Each row is a point on a landscape with many valleys, with its height.
A ball rolls from a point to whichever of its 2 nearest points has the largest drop for the distance, and stops where none of them is lower. Distance is the straight distance between rows; heights are no part of it.
Dalo: [ -7 -12  10  12 -18   5  22  39  11   6  15  -9  -9   2  29 -14 -16   1
  -1  22   6  15 -40 -14   9 -14  18  38   6 -15 -14  15  -7 -18 -12 -21
  21 -11  -9  12   6  -8  22  24   4 -10  17  39   2]  (h 346)
ripa: [  6  24  -5  29 -11 -17 -16  -6  -2  -1  35  25  17  33 -22 -26 -40   3
 -25 -22  -4 -21  17 -28  11  -1 -21 -23   9  -9  29 -29  -9 -21  14  -9
   7   4  -1   9  -7  14  19   3  22  16   2   1 -12]  (h 641)
Novu: [ -1  -9  -2  20   8   3  -5   2   8  -4  -3 -35 -29 -13 -28   0 -28 -28
  36  23  25  19  -7 -14  -6  59 -18 -30 -17 -11  -9 -19   2 -12  -4 -11
  -3  20  -4  37 -35 -27   4  17  13 -27  35  -1 -16]  (h 591)
forus: [ -9  18  24 -18 -11   5  -9 -27  12   4  -5  32  -9  12  -8  30  34  25
   6  11  22 -11  10 -47  33   1 -18 -37   1   8  22 -30  20  -3  -1  -4
 -33 -13  25   7  -8 -30 -37   9  27  24 -24  -1  14]  (h 422)
nufa: [ 12 -23  17  15  -4 -28 -16   5  17   9 -21 -11  -4 -11  13  18 -16   1
  14  -4 -22  19 -52  20   9  23   8  19  13 -18  12  23   1 -25  -8  14
  31  30 -17  18  -6 -12  10  -4 -21 -12  20  -7 -19]  (h 485)
bino: [-13   4  -1 -12 -18   7  39  43  11   9 -19 -31   7   8   6 -25   9  12
  28 -10   0  20  24   4 -11   8 -14  32  31   1  20   5  -3  -2  -9  -5
 -10 -12 -13  -1   2  22  31   3 -43 -19  -9 -19  10]  (h 796)
gines: [-33   5  -7   0   7  -5  -9 -26  13   9 -12  38  -2 -16  -3 -10  19 -30
  -7  13  14 -17   5 -10  22   8   8   2  10  -5  -6 -28 -18  -5   5  -4
 -28 -16   4   2   4   8 -10  19  28  -8  -2   8   7]  (h 411)
Basoz: [ -9  31  -6 -10 -27 -14   3 -16  21   8   1  -2   1   9   8 -20  24 -19
  -8   4   1   9  -6 -23  35 -19  -7   4  15  -4  30 -10  26   2  23 -11
   5 -18  36  12  -1  22 -30  37  -6  -2   2   5  23]  (h 493)
kuzop: [-13  17 -11 -26  -9   5 -20 -21  -7  -3 -12   7  -3  17  15   8  19  17
   6  11  19  -9  20 -41  13  -8  -1 -26   3  -7  32 -20  40   1  16 -15
 -10 -26  39   7 -10  -3 -12  40   6  -4  -8   4   6]  (h 467)
tes: [  8  10 -11  -5 -14 -14   2  -3 -17 -20  12 -23  16  -1 -18 -28   1  -1
 -22  26   1  29  -8 -65  28  -9 -40 -15   3   0  35 -10   9 -23   5 -27
  32  -9  -5  19  -4 -14 -36   3 -36  24 -11 -16  22]  (h 590)
por: [ -9  11   4  -2   2 -15 -12 -35  -7   6  21  35   4 -14  11  -7  36 -17
   8  18   2 -15   9 -36  29  -9  -1   6   2   0 -13 -43  -8 -11   1 -19
 -12 -42   8 -19   8  -4 -26  36 -14  10 -29 -22  31]  (h 354)
Toza: [-30   7  10  -2  13  18  -8  -1   7  -3  -7 -22  32 -45  -4 -23  21  -1
  30  32  22  14  -7 -34  34  25  33 -28  -1  16  38   9 -15  -3  24  -3
  37   3 -16  18 -31  -7  22  25 -10 -29   8  -2 -13]  (h 625)
Kig: [-29  11 -13  25  17   4  -6   0   9 -17  21 -21 -16  38 -11 -40 -46 -25
  -1  -7   9  -4  28 -25 -33  21   8  -6   0 -39 -15  15   4 -15  32  -8
 -37   5   1  -1  -1  22  22  14  29  -9  56   0 -28]  (h 545)
Kirum: [ -8   1 -33  44  29  -5 -18   6  -4 -28   2 -20 -16  15 -38  -9 -73 -27
 -15  -9  -2 -12  11  18 -31  22  16 -19 -19 -44 -17  17  -5  -7  41  30
 -24  19  -1  -3  -5   3  14  -4  49 -14  47  12 -21]  (h 519)
pegat: [-16 -43   5  18  18  24  14   8  34   5 -26  16  -5 -27  -5   0  11 -13
  20 -37  -2  -8  15  35 -29   9  12  21   7  -4 -33  20 -39 -21 -17  16
 -19  25 -11 -14  16  -4  31 -29  23 -10   5 -24  -4]  (h 442)
pilik: [ 22 -12 -15   1  -8 -12   5   5 -19   9 -26  -8 -11  -4 -20  21 -14 -23
 -47 -16  -6  -4  22  36 -25 -34  -9  24  17  -7  -7 -36  -3  -2   4  11
 -20   2  -8  11  -8  16 -16  -8 -10   5 -20  39  19]  (h 720)
vav: [ -9 -21  30 -24   8  27  12   1  -8  16  13 -22  26 -43  22 -15  38  18
  48  41  21  23 -29 -28  33  28  25  -7 -17  26   4  10  -5  -1  -3 -13
  50   9 -31  11 -26 -25  13  20 -26 -17   1   9 -30]  (h 649)
leba: [-17  29   4  14  -6   3   8   9  31  -5   9 -15  11   5  -6 -32  -4  18
  31   2  27  25 -20 -17  22  48  11  -6  11 -10  39  -5  -1  15  19   4
   1  10  11  -6 -14 -10  21  18  25 -20  23 -15   4]  (h 761)
koz: [-10  25 -53  19   7 -37 -38 -14  -8   3  -7  -4 -21 -14 -31  -3  -3 -60
 -31  10 -27 -15  10  10  16  -2   5 -16 -21 -11 -10 -23  17  -7  45  -2
 -16 -22  15  17 -21  31 -24  19  19 -10  22  43  15]  (h 666)
peg: [-22 -15 -16  -5  33 -20  32   8  32   5 -48  -1  -1  -9  11  10  -7 -38
 -34  15  -2  11 -24  21   4  -9  -6   2   8  23 -10  55  16 -10   1  15
   9   5 -13  15   8   0  -9 -44 -13   1  36  18 -18]  (h 559)
pasu: [ -5  24 -40   5  11 -34 -35  11   0 -32 -30 -15 -22 -10 -27   3  -5 -30
 -57  -9  -6 -16   9  30  19 -32   6  -3  -9 -21   6   6  19 -14  43   1
 -15 -23  38  -5  -2  21  -8   0   7  -7 -17  23  15]  (h 644)
nasuz: [ 19  -3  12  23   4   8 -17  10 -15 -15  -5 -36 -16 -39 -35  18  -4  -7
   9  25   0  27 -10   2  20  39   2 -12  -7  -5   7  -6 -22 -15 -13  -3
  -1  22 -21  34 -31 -12 -25 -13 -29  13   6  15  -4]  (h 634)
Duf: [ 25  13   1  -3   8  23 -15 -19 -13  -5  -8 -10 -34  17  10  22  -5  32
  -3  -4 -32   4  33  51 -31 -23  -8   6 -19   2  -8  -4  47  44  16  30
 -10 -14   0   3  -4  -3   4   5 -15   3 -16   4   6]  (h 339)
masof: [  3 -14  -8  -8 -15  15 -13   4 -20  24  -9   8  -7  23   7  41 -13  11
  29  -3  -7  -1  20  -3   6  31 -12  -3   8  -4 -10   6   8  -2  -9  30
 -41  40 -23  26  10   5 -20 -26  18  26  17  21 -23]  (h 758)
duku: [ 22  -8 -37  36 -13 -23   4  -5  -3   2  -4 -34 -20  -6 -18 -25 -23 -47
 -40 -13 -27  -2  27  24 -21 -44 -30  13   4  -6 -19 -38  13   2  19   7
 -10 -29  -3  14 -14  10 -12  11   1  -9  -3  17  36]  (h 703)
deluf: [ -1  -3  -4  19   6  22 -35   7 -16 -16   3  -7 -49  16   7  16 -34   1
  11   5 -15  -9   7  31 -21   8 -14  -1 -24  -9 -35  -4  16  39  -2  13
  -7 -19   9  -2 -11 -21  13  20  16 -15   2   2  12]  (h 295)
sesa: [-29   4 -19 -15  18 -21   2   0  37  -7 -46  11 -15  11  24  -3  16 -13
 -34  12 -18   8 -25  18  25 -22 -18  -2 -13  23   3  38  59   9  20  15
  13 -24  13  11   4  13  -2  -9  -4 -11   5  24 -10]  (h 588)
satim: [-12  23 -16  20  20  15 -39  14 -21 -20  -7  17 -35  31 -14  17 -14 -13
  10  12   8 -31  10  13 -14  19   6 -24 -27  -2  -3  -7 -20  18  11   9
  -5 -21  17   3 -43  12  11  11  14  -6   4   8  -5]  (h 248)
ginu: [  9  11   7 -10  -2  16  12  56 -25  17  -1  -6   5  -6  12 -21  16 -27
   0  -5  30   7   4  27  -6 -18  38  55  17  -9 -14  11 -53  -2  -1 -21
 -11  -7  -4 -29  -3  65   5   4 -10  -3  -3  38 -18]  (h 194)
vafig: [-18  14 -15   3  32  12 -27 -10 -13 -30  -3  37 -13   5 -22  22 -10 -12
 -31  29  19 -36  22 -24  -3   3  24 -45 -24  16   9 -18 -26   8   9  -2
   4 -29   5  18 -32  -4  -4 -19  17  11   1  22 -23]  (h 188)
big: [  8  12   0  11  27   1 -30 -20 -37 -30 -10  15  -1   7 -28  26  -7  16
 -36  23   7 -18  22  -7   2  -3  15 -27  -9  -4  26 -47 -20 -11  -9 -10
  11 -26  -8  17 -32 -22  -6 -16 -19   6 -31   8   4]  (h 118)
dobuf: [-14 -17  -2  15  -1   5  21   1   8  14 -10  -4  19   4  -8 -13 -19 -12
  11  28  12   1  -6 -18 -14  15 -23  -2  14  14   1 -22 -20  -1 -24   3
  22   7 -15  21  -9 -17   7   0   2  -3  25  -3  10]  (h 541)
senal: [  8   2  -1  19  -1 -23 -30  23  -6   3 -37   9 -13   5  -1  35  14 -12
   6 -11 -28  -1 -27  15  14  -5  -2  17  19  -6  22  19 -13 -12   4  22
  15  19   0   4 -15   9 -11  -6 -30  18   3 -15  -3]  (h 449)
Direg: [  4  -9 -21   6  -8  10  10   0   0  21 -41 -22  24  -3  -8   7 -17 -12
  24   9 -23   9  -3  -7 -30 -13   6  -8  33  20  26   8 -18  26  -7  30
  39  19  -3  21 -10 -22   6   7 -15 -14  35 -10  15]  (h 510)
pena: [-32 -27   0  -4   7  11  14  26  22  11 -44   6 -20  13  14   1   5 -26
  30 -16  -1   0  -5  -1 -19  -3   7  38   6  -2 -25  62 -15 -13 -14   3
 -13   6  -4 -14  21   4  11 -14  -9   5  18 -23   0]  (h 492)
Fuzug: [  1  45  17 -15  14   0 -28 -42 -17  13  16  65   7  -4  -4   9  17  24
   1  -1  -8 -23  28  16   8  16  12 -39   7  33  26 -43 -21  16  23  20
 -14 -17  24  -1 -21  23  -3   1  22   1 -21  -3  -7]  (h 318)
zuz: [ 15  -2  -7  10  12   5   4 -28 -16  25  30  15 -11  11   0   8  -2 -38
   8  11 -20  -4 -19  41 -36   6  10   9  -9  11 -19 -17 -21  42  -3  19
  -7   5 -20  13 -19  18 -31   6  16  10  43  34  -3]  (h 694)
lis: [ 20  24   9   6 -16 -10  -8   5 -10 -22  37   1  17  18 -27 -17 -25  -1
 -39   1 -11  11   1 -32  33  -6 -20 -31   5  -2  41  -6  -2 -28  15 -23
  15  -3   1  32 -14  10 -20 -13  -9  39 -18  -1  -7]  (h 616)
vok: [ 25  16  24   5 -10  -6   4 -10  -3  -3  66  36  -2  58 -11 -16 -41   5
 -28 -28  -4  -7  -1  -3 -17  -4 -36 -21 -13   1  -3 -25  -1   8   3 -13
   9  11  14  25  -7  23  18  -9  30  24   6  15 -27]  (h 664)
Gedo: [  9  13 -18  -3 -16 -33  29 -12  11   6   5  -8   5   8  15 -33   7 -24
 -36  10  -9  20 -20  16  19 -19 -37  31   7  -9   5 -20  35   2   7 -17
   0  -7   7  12  17  23 -29   6 -32   3  -5   0  20]  (h 530)
raza: [ -4  -3  16 -17  -5   3  12 -28  15  -5 -17  30  12 -10  -3  28  13  42
 -12  10  16  -6  21 -26  -3  -3 -12 -32  16  -4   0 -23  27  -3 -15   1
 -20   2  17  -2  25 -28  -9 -14  10   9 -24 -12   5]  (h 362)
Lano: [-18   4 -28 -11 -34   4   3  18   7  17  35  -2  17  38  22 -35  18  -8
  21 -23  -9 -15  14 -22  -3  -9 -16  25  -7  11 -10  21   4  12   8   7
 -19   2  16 -31  28  -3  -9  15  31  -4  13 -13  29]  (h 286)
Boz: [ 13  27   2 -40   9   3   8  20 -32   2 -11  -7  15  30  19 -17 -11 -14
 -13   6  29  11  20   6 -22 -18  26  39  39 -30   8  -8 -17 -14   6 -21
  -5   3   2 -20   5  57  11  13 -28  -3   0  28 -22]  (h 253)
gune: [-10 -26 -15 -16 -11  24  25  48 -21  29  19  -8  13  -2  21 -35  15 -14
  36  -6   5  13   6  15  -7  -3  20  59  -7   3 -39  13 -33   3  -9  -9
  -6  -9 -28 -29   7  32  24   3  -3 -18  15  27  -5]  (h 121)
Fega: [ 14  12   1  16  22  -7   3  -9  -5  20  12  -4 -14  21  12 -13  10 -52
  17 -10 -22  20 -27  46 -25   9 -15  24   1  -3  -9  10 -15  37   7  17
   0  -4  -5  -4  -6  29 -24   0 -22  13  32 -16   3]  (h 711)
gupin: [ 18 -30   8  31   5  12 -18  12   5  -9   8 -50  -1 -55 -31  -3  -7   7
  22  15  20  18  -7  -2  17  54  14 -10 -21 -17 -23 -13  -6 -25 -16 -22
   0  37 -21  14 -16 -36   5   7   6 -27  13   4 -12]  (h 612)
vabam: [  1   2  -7 -30  -3  21  -6   3 -44  16   0  44  37  13  21  11   4  12
 -10   3 -10 -32  23  -3 -13 -33  22  12  29   5  -3  -4 -36   1 -12   1
  -1 -10 -11 -31  13  17  13   2  12   6 -19  20   9]  (h 284)
lan: [-10   3 -16 -22   9   0 -23 -13 -36 -12   3  28  20  10  -1  23   9  -5
 -34  17   7 -33  21 -32   5 -42  30  -5  -2   9   1  -7 -32 -19 -14 -23
  12 -27   3 -23   4  -3 -14   4  -4  20  -9  13   5]  (h 208)
zapit: [  1 -21   4   2 -10  24  25  14   4   9  19 -17 -18  30 -10  18 -39  19
  13 -19  10   8  25 -13 -26  25  -5 -13  -3   3 -20  32  10 -10 -11  13
 -40  46 -13  15  26   0   1 -45  28  18  32  23 -31]  (h 736)
fis: [-26  28  10   0  -5   6  33  18  31  -7  -4 -27  -1  19   1 -36   6  32
  24   0   8  25  20 -48  11  19 -12  -1  23  -1  41   7  17  -1  15  -9
  -7  -9  -2   2   0  -8  29  12 -12   0 -12 -24  16]  (h 779)
dav: [ 15 -39   5  25 -23  -5  19  10   9  19  17 -24 -12 -30  13   5 -14 -11
  12  -1 -15  17 -32   7  -2 -23  22  38  -5 -30 -37   0   6 -22 -19 -15
  -4  18 -19  -8  12  -6  10  33   6 -13   2  24   1]  (h 298)
Tosa: [-11  -5  -3 -12  -1  -7 -15 -24 -25  -7  13  25  26 -18  13  -6  19   4
  -4  20 -21 -25  15 -34  24 -49   0 -16  -6  12   1 -24   1 -10  -3 -17
  36 -42   0 -16  -6 -13   0  28 -17   5 -47 -14  27]  (h 289)
Tava: [ 18  18  10  15 -11 -23  12   4   5  27  34   7  -3  29  11 -25 -12  -4
  -2  -9 -19  16 -27  42  10  26 -34  22   0   5   4  -9  -1  21  11   0
   8   1 -11  13 -17  31  -7 -15 -11   7   6  -5  -3]  (h 728)
zufo: [ -1   6  -1  10 -14   1 -15  17   6 -24  24 -16  -2 -41 -17 -18  45   5
   9   9  11  -4 -21 -22  23   9  -9   7 -21   9 -23  10 -15  16 -12 -15
 -13  -1  -6 -30  18 -25 -30  -5   4   9 -16 -43  26]  (h 895)
kaso: [ 33  -4   9 -10 -15 -10 -27  20 -24 -39  11   3   1  15  16  14   4  49
  -5 -15   8 -20   3  -6  -6 -17 -18 -21 -17   8  13  -3  19 -11 -18 -20
  19 -31  32 -18   2 -29  15  28  -3  -6 -65 -23  19]  (h 178)
Vupan: [ 26   5  -8 -22 -19  -8 -37  -2 -18  -8  19  15  15   8  26  -2  23  44
  -6 -17 -23 -23  30  -3  27 -24 -25  -5 -17  13  -2 -14  47  -5  -1   7
  -2 -14  11 -16  22 -28   0  18  -5   6 -41 -21  19]  (h 254)
tase: [ 25   4  15  -4  12   0  -7 -13  -2  -4  38  21 -19  58 -18  20 -25  -8
 -26 -25   3  -8   9  -5 -34   0 -23 -33 -31  12 -12  14  -4   4   4 -16
   2  28  18  18   1  34 -11 -31  23  32  27   6 -53]  (h 687)
Tonev: [ 13 -18  26  17 -14 -20  26   6  54  -6 -27 -16 -16 -12  19  14   3  33
  25 -13 -16  27 -62  21   4  11   3  13  26   2  34  23  34   0 -16  29
  23  22   3  20   1 -18  22   1 -18 -19  -1 -17   0]  (h 475)
pekez: [  7  -4 -24   2 -10 -11   2  -8 -11  -2 -20  12   3   4 -32  16 -22  -2
 -59  -6  -6 -26  46   5  -6 -26 -13 -24   9  10  -7 -32  -9 -10 -12  14
  -8  -7   9   6   7  -5  -5 -30  14  11 -24  33  12]  (h 740)
tud: [-14   3 -38  39  -7 -15  -8 -18  13  -7   5 -21 -20 -15 -12 -34 -10 -50
 -26  23 -13  -7   7 -12  22 -16 -22  -6 -22  -7  -7 -24  32  11  28   8
  -9 -35  -2  14 -10 -12 -23  20   9  -1  13  24  33]  (h 685)
rema: [ 16 -26  15  -5  -5  -4  15 -26  -5  16  11   9   7 -44   9  18  11  -3
 -17   3  -9   7 -19  16  -1 -35  39  28   3 -19 -31   7  -3 -14 -10  -6
  -5   9 -13 -16  31   0  -5   9   9  11  -8  26   3]  (h 235)
rab: [-16   3  -9  -7 -27  -7  18  12  32   4 -31 -22 -16  -6  -5 -17  46 -24
  31   8  10   0 -13 -26  29 -14 -38  -6   0  27  14  -6  19   9   8  -2
  -9 -23  17  33 -16   7 -17  27 -26 -13  -2   1  21]  (h 453)
fula: [  2 -19  36 -35  -8  17  47 -12  -3  15  51   7  18 -21  15   2   7  39
  15  23  33  29 -22 -16  -7  20   0   6  -9  14 -34 -18 -17  17 -34 -23
  17   5  -2 -11   8 -20 -17 -20  18   3   8  -1 -11]  (h 700)
lod: [  8   0  -9  -6   0 -16  29  -6 -11 -14   4 -14  15 -13 -16 -11  -1 -19
 -35  20  13  28 -16  -8   6 -19 -14  11   3  -4   2 -19  -3  -9 -15 -31
  25 -15  -4   7 -13  -5 -33 -16 -41  16 -16 -10  11]  (h 563)
vaz: [-28 -20  -3   7  19   6   2   2  26  -2 -26  13 -10 -20 -16  -4  -7 -32
   5 -16  23  -5   7  32 -10  18  15  -1  -2 -18 -17  -6 -24 -17  -2  -1
 -21  11   5   1 -10   6  15   2  26 -22  19 -10 -16]  (h 458)
kubem: [  2 -28  -3   1  -1  21 -20  23 -39  -3 -20  28  12   9  16  30 -11  20
  16   2  -3 -34  17 -10 -15 -29   7   6  11  -9 -14   3 -15 -20 -34  -1
  13 -13 -18 -20   4 -23  22  12  -5  10 -32  -7   5]  (h 349)
laved: [ 34   1  19  16  20 -14 -23  16 -31 -27   1 -12  22 -16  -8  24   3  36
 -34 -24 -10  -7   3  44  -2 -36  23  24  11 -17  12 -12 -19  -2  -7   5
   5  -2 -11 -39  -3   3  26 -11 -29   5 -67  -9  15]  (h 849)
fuv: [ 11   5  -2   6  -7  -1 -21  12 -17  18   6   9  12  24   2   8 -18 -25
  23  21 -10   3 -33   9  -8  36   2  -3   3  16  -3  11 -33  24   5  20
  21  21 -18  28 -29  14 -16  -7   9   1  59  24 -22]  (h 675)
pib: [ 14 -17   3  15 -16 -18 -19  -5  -1 -35   8  10   9   8   3  13 -15   8
 -33 -14  12  -9  -5 -19 -20 -23  27   1   7 -29  11   4   3 -31  -4 -37
  19   0  31 -24  30 -38  19  40  25 -10 -15 -22  10]  (h 185)
paze: [-10 -20  20 -34   9  25  18 -16 -31   8  39 -17  19 -24  14  -5  12  32
  15  38  31  21 -10 -36  18  24  13 -20 -43  17 -24   0  10   5 -16 -31
  33 -13 -30  -1  -5 -34  -2 -11 -14  -1 -11   5 -14]  (h 672)
kape: [ 23 -15  21 -17  -5   7  22  -1  -1 -10  28  -9 -12  48  -3  33 -26  18
 -22 -30   3  13  15  -4 -31  -7   2 -16 -17   8  -7  47  20  -9  -9  -4
  -5  45  14  -2  26  15   2 -38  11  22  20   7 -39]  (h 712)
Gipe: [-10 -22   4  12   5   0  24  -9  11   8  40   6  15 -28   4 -28   3 -32
 -40 -11   8   2   1   7  -7 -29  23  20 -10 -12 -53  -9  -6 -16   2 -32
  -7  -8 -12 -25  28   3   0  -2  13   1 -13   7   1]  (h 145)
vili: [-17  25 -29 -17   9 -26 -30   3  17 -23 -58  -1 -19 -16   0  20  34  -2
 -20  14  -7  -8   2   8  32 -16   6 -12   1  10  30  11  33   0  32  18
  -8 -22  24   4  -5  15  -6   6 -20  -5 -18   5  17]  (h 617)
mim: [-19  -3   6 -10 -18  31  14  -3   4  42   2  31  10  13  14 -13  -1  -4
  32 -10 -14 -17  29 -10 -11   9  -3   5  13  12 -21  12 -21   1  -8  19
 -38  24 -13   9  21  19 -11 -13  36  13  17  19 -15]  (h 781)
Nirup: [-25   1 -34  -4 -31 -10  10  42  40   4  -3 -16 -14  21  28 -28  22 -12
  22 -15 -22   5 -24 -18  21 -10 -17  31   1  14   5  55  38   7  31  12
 -27 -10  13 -13  25  -8  -4  17   9 -18  15   6  24]  (h 353)
Kanub: [ -6 -15 -12 -13 -20   6  22  41 -25  20  38  -8  22  16  16 -38  10 -16
  37 -20  -9  -7   9 -17  -5 -22  -9  23 -21  16 -31  21 -16  -7   3 -25
   8  -4  -6 -26  12  29  16  17 -13  -3   7 -11   1]  (h 202)
Tulik: [ -2  25   1 -32  -5  -6  20   1  -5   7   0   2   5  44  24  -8  -8  -7
 -35  14  29  21  -4 -15  -5 -14  17  28  24 -24   2   2  13 -11   0 -39
 -10  -7  10 -14  34  29 -21  11  -3   8   6  31  -8]  (h 306)
tel: [ -9 -13   3 -21   9   5  41 -12  14  21   9 -11   1 -17   4 -17  -1 -23
  -9 -38   5   5  19  21 -32 -31  20  24   8   3 -32   8  11  -7  14 -13
 -29  11   6 -20  31  33  19   7   7 -21 -21  10  -7]  (h 239)
Meba: [  4 -37  16   2 -12   4   2 -27  16 -16  21  21   3 -15   5  19 -13  48
 -16   4  18 -11  13 -30 -29 -10  13 -24   2 -10 -10 -13  31 -13 -11 -16
  -2  -7  25  -5  45 -57  19  23  44 -14 -17 -14  15]  (h 278)
zala: [  3 -26  -3  -7  11  22  41 -25  -6   4 -25 -11  11  -3 -12  32 -28  18
   5   8 -19  -5  17  -8 -48 -12  -2 -30   9  25  14  12  12  15 -22  25
  28  16  -5  14  13 -24  18  -5  -8   0  13 -12   2]  (h 472)
Bis: [ 10   4  30  -7  11   1 -14  36 -19 -15  -4  12   6 -13  20  -7  20  22
 -12 -17   5  -4 -16  31  18 -16  32  27   5 -14   9   9 -26  -4  -1 -18
  22 -14  -9 -26 -17  20  41  -3 -24  -6 -41 -13  -9]  (h 864)
Fude: [ 26  26  19  -7   2  -8 -19  -9   5 -18 -25  -8  -1  -9 -18  28  15  49
  -1   5  19  29 -30  37  16  48  28  -1  21 -26  51   8  -7  10   1  16
   0  37  -1 -15   0   4 -13 -40 -12   7   8 -22 -20]  (h 331)
vit: [ 13  -5 -17  14 -10 -11 -27  19  -6   9 -15 -28   3 -27 -23  18  13 -23
  34  16  -7  11 -39   5  23  43  -7 -15   0  17   2  -2 -27   2   4  23
  12  31 -11  27 -25  -8 -26 -13  -1 -14  26  11  -2]  (h 654)
bod: [ 30 -12  -2  12  -4  -7 -35  16 -32  -8 -27  11  -2 -13   0  40  21   8
  19 -18 -35 -24 -10  16   1 -24   3  21   1  -6  -8  -8 -29 -14 -31   9
   7   6 -17 -22 -15 -11 -10   5 -32  15 -34 -27  15]  (h 404)
vogom: [-11  32  18 -10  -7  13  11 -20  -2  42  22  29   2  19  20 -11  10 -14
  21   3  -3  -8   4  -3  14  26 -32   7   8  18 -10 -12  -5  19  -1  20
 -23   1 -13  10   7  36 -28 -10  11  35  15  22 -15]  (h 800)
nuv: [ 23   2 -17  -9  -8 -18 -40  -3 -21 -44  11  -6   6  10   2   9   4   0
 -32 -12  -5 -18   1 -29  -6 -39   0 -27 -22 -12  17   3  19 -18  -1 -33
  31 -16  35 -19   6 -34  -1  43   3 -15 -33 -33  26]  (h 92)
duvil: [-23 -18  -3  22   2  13  14 -18  11  22 -24  -5 -19  18  -1  -7 -33 -24
  27  17  15 -11  22 -29 -13  34 -26 -20   9 -13 -16 -35   5 -14 -19  13
 -22   1  -3  36 -12 -13  -3  14  32 -13  34  18  -7]  (h 567)
rofus: [ -2  -2 -23 -21 -35  -5  19  29  26  10 -23 -38 -10   4  24 -10  48  -4
  47  16 -10  10 -44 -25  11  -7 -33  26  -7  27  -5  30  32  30   1  16
  -5  -6  12   8  13 -19 -28   7 -31 -11  18   3  33]  (h 407)
rorid: [  0  34  21  29  -5  -6  25   3  35  11  41  -8 -14   9  -3 -36 -12   3
  15  -3  -3  24 -38  21  11  48 -14   3  -5  -1   9   7  -2  35   4   9
  -4  11  -3   6  -1  -2  -5  -5  20  -1  26 -13  -1]  (h 744)
gona: [ -5  24  11  -4  25  12 -27 -29 -17   1  -6  18   7   6   6  23  -3  25
   1  25  -5  -3  12   1  13  13  17 -22   4   4  24 -19   2  20  -4  10
  21 -12 -18  12 -13 -20  13   9  -8   7  -6  10  -3]  (h 186)
tesig: [ 10 -40   8  -7   6  17  16  13   5   5 -18   4   2 -27  -9  17   9   9
  14 -36   0 -10   0  27 -33  -6   9  12  -8  22 -30  26 -35  13 -39   8
  22  17   6 -28   5 -12  26 -35   5 -12 -13 -33  -3]  (h 391)
vizu: [ 12  26  -6 -34  -7  -1 -42 -14 -17   1  10  35  24  15  17  15  22  33
   0 -16   0 -38  27  12  17  -4  -2 -39  -7  22  24 -17   6   5  10  16
  -9 -11  31 -19  -5   4   0   8  22  -9 -31 -15  14]  (h 326)
Lunuz: [-13 -14 -11  29  18   4 -11  -5   0  -4   4 -11 -14 -15 -13 -13 -41 -30
 -11 -27  20 -17  23  34 -30  33  25   9  -6 -51 -33 -19  -7 -19  19   4
 -36  18 -10 -11   3   4  25  10  44 -31   8   9  -9]  (h 491)
Bebi: [-21   1  -2   5  21 -10  -9  -1   3 -18  12 -30  17 -24 -16 -24  -6 -17
  19  -1   7   7  -6 -35  27  41   9 -39 -22  -2  16  15   5 -21  28 -27
  31  13   1  13 -23  -9  14  15  -5 -27  12 -26 -18]  (h 601)
pobu: [ 29  16  45   1   6  -7  12 -25  26 -18  13 -12 -21 -24   0  30   5  66
  -5 -20   9  31 -35  57  -6  15  16   6   7 -12  16  21  14  26 -11  18
 -15  28  14 -19  14   7 -19 -52 -12  10  -5 -28 -12]  (h 268)
Laki: [ 15  10   1 -14  -3   4  24  17 -10   3  -9 -17   8   0  10 -12  12  23
   7 -10  -9  13  18  34 -18  -5 -25  37  10 -10  -1 -14   3  23 -19  15
 -16   0 -16 -16  10  19  -1 -27 -44  10 -27 -27  21]  (h 813)
seg: [  0  -9  32 -13  -8   2  36  -7  36   7  -6 -11  -9  -2  14  10  14  40
  25  -8  11  27 -32 -14   9  14  -8 -13   5  32  34  33  25   4  -6   8
  23  12   5  21   3 -14  31 -13 -17  -6  -6 -12 -11]  (h 436)
Zasa: [ 10  14  28  23  -2  16  16  -2  44 -15  -3 -25 -26 -39 -19  13   6  51
  28 -12 -15  11 -21  21  -2  22  -6 -14  -3  18  22  36  15  37 -17  37
 -17  32  -2 -12   8  -8   3 -49  -3   9  -2 -36  -7]  (h 187)
pupo: [ 29   2  29 -20  15   0  -3 -23 -24  -1   4   9  24  -8  15  22  15  53
  -2 -20 -28   6   2  47 -14 -24  -1  21   7  -8   8 -18   4  19 -12  13
  20   9  -6 -29  10  -5  10 -18 -45  13 -45 -34   5]  (h 832)
Bokol: [-15 -13 -17  -7  15 -12  17  37  11   2 -37   6 -13   2  24  -4   8 -42
 -19  -8   5  10 -20  23  -3 -19   0  45   3   4 -37  56  -5  -2  -4   2
 -12  -3 -14  -9  15  29 -13 -34  -9   2  19  14  -4]  (h 528)
sebi: [-13 -14 -27 -10   2   6  18 -22  23   0 -47   8  20  15 -10  18 -12  17
 -10  11  -1 -21  36 -29  -7  -7 -33 -34  13   9  18   5  25   8 -11  29
   9  -5   8   2  25 -51   4 -14   7   4   3 -12  18]  (h 424)
tevo: [-25  -5  -1  20  25  15 -11 -10   4  -9  20  -6   7   4   0 -22 -31 -13
   9   5   0  -8  15 -22  -5  13  16 -18 -19 -11 -17  17   2  -9   9 -17
   8   2 -21   3  -4 -12  30  18  12  -7  30 -15 -23]  (h 572)
bavo: [-10  20  -2  -9  29  -8 -20 -70   1  11 -18  54  -2  11  -5  22  -2   4
  -4   5 -17 -18  30   4   6   6   5 -36  -2   3  19 -42  28   3  14  19
  -8 -20   6   8  -3  -2  -5   6  12  12  -2  18  -7]  (h 251)
dizo: [ -4 -31  20 -29  21   9  49  -6   4  13   5  -2  22 -26   9  -1  17   7
  -1 -33  -4  -1  17  11 -41 -41  12   8  -4  28 -36  29  -2  -1  -5  -6
  -3  -4  -3 -32  27  12  18 -23  -8  -5 -13 -26  -4]  (h 317)
Mida: [  1   2  41  -4  -2  19  -9  -4  14   2 -18   4   3 -14  -2   8  18  30
  40   1  22  15 -26   4  18  38   9 -17   8   6  39   5 -25  -2 -11  11
  17  20  -1  12 -10  -5   9 -18 -10  18   6 -30 -27]  (h 385)
vomo: [  3  11   5   9  -2   7 -14  27  -9   1  14   2   7 -24 -13 -13  18  -1
  -4   3  13  -1  -5  16  27  12  13  18   0  -1  -1   1 -42   8  -4 -14
  -2  -6 -11 -14 -14   8  -6 -17  -8   8 -10  -8   3]  (h 878)

Where does a ball stop that starts at each point below?
tevo | Gipe
duku | Gipe
Bokol | Gipe

Call two points neighbours if one is among the 2 nearest of the other. Go from one point of each pair to the other, from neighbour to neighbour, staying as low as possible. Name the highest point that can't be avoided.
Zasa and Gipe | nufa
nuv and big | vizu
gune and big | Basoz
lan and Gipe | vaz
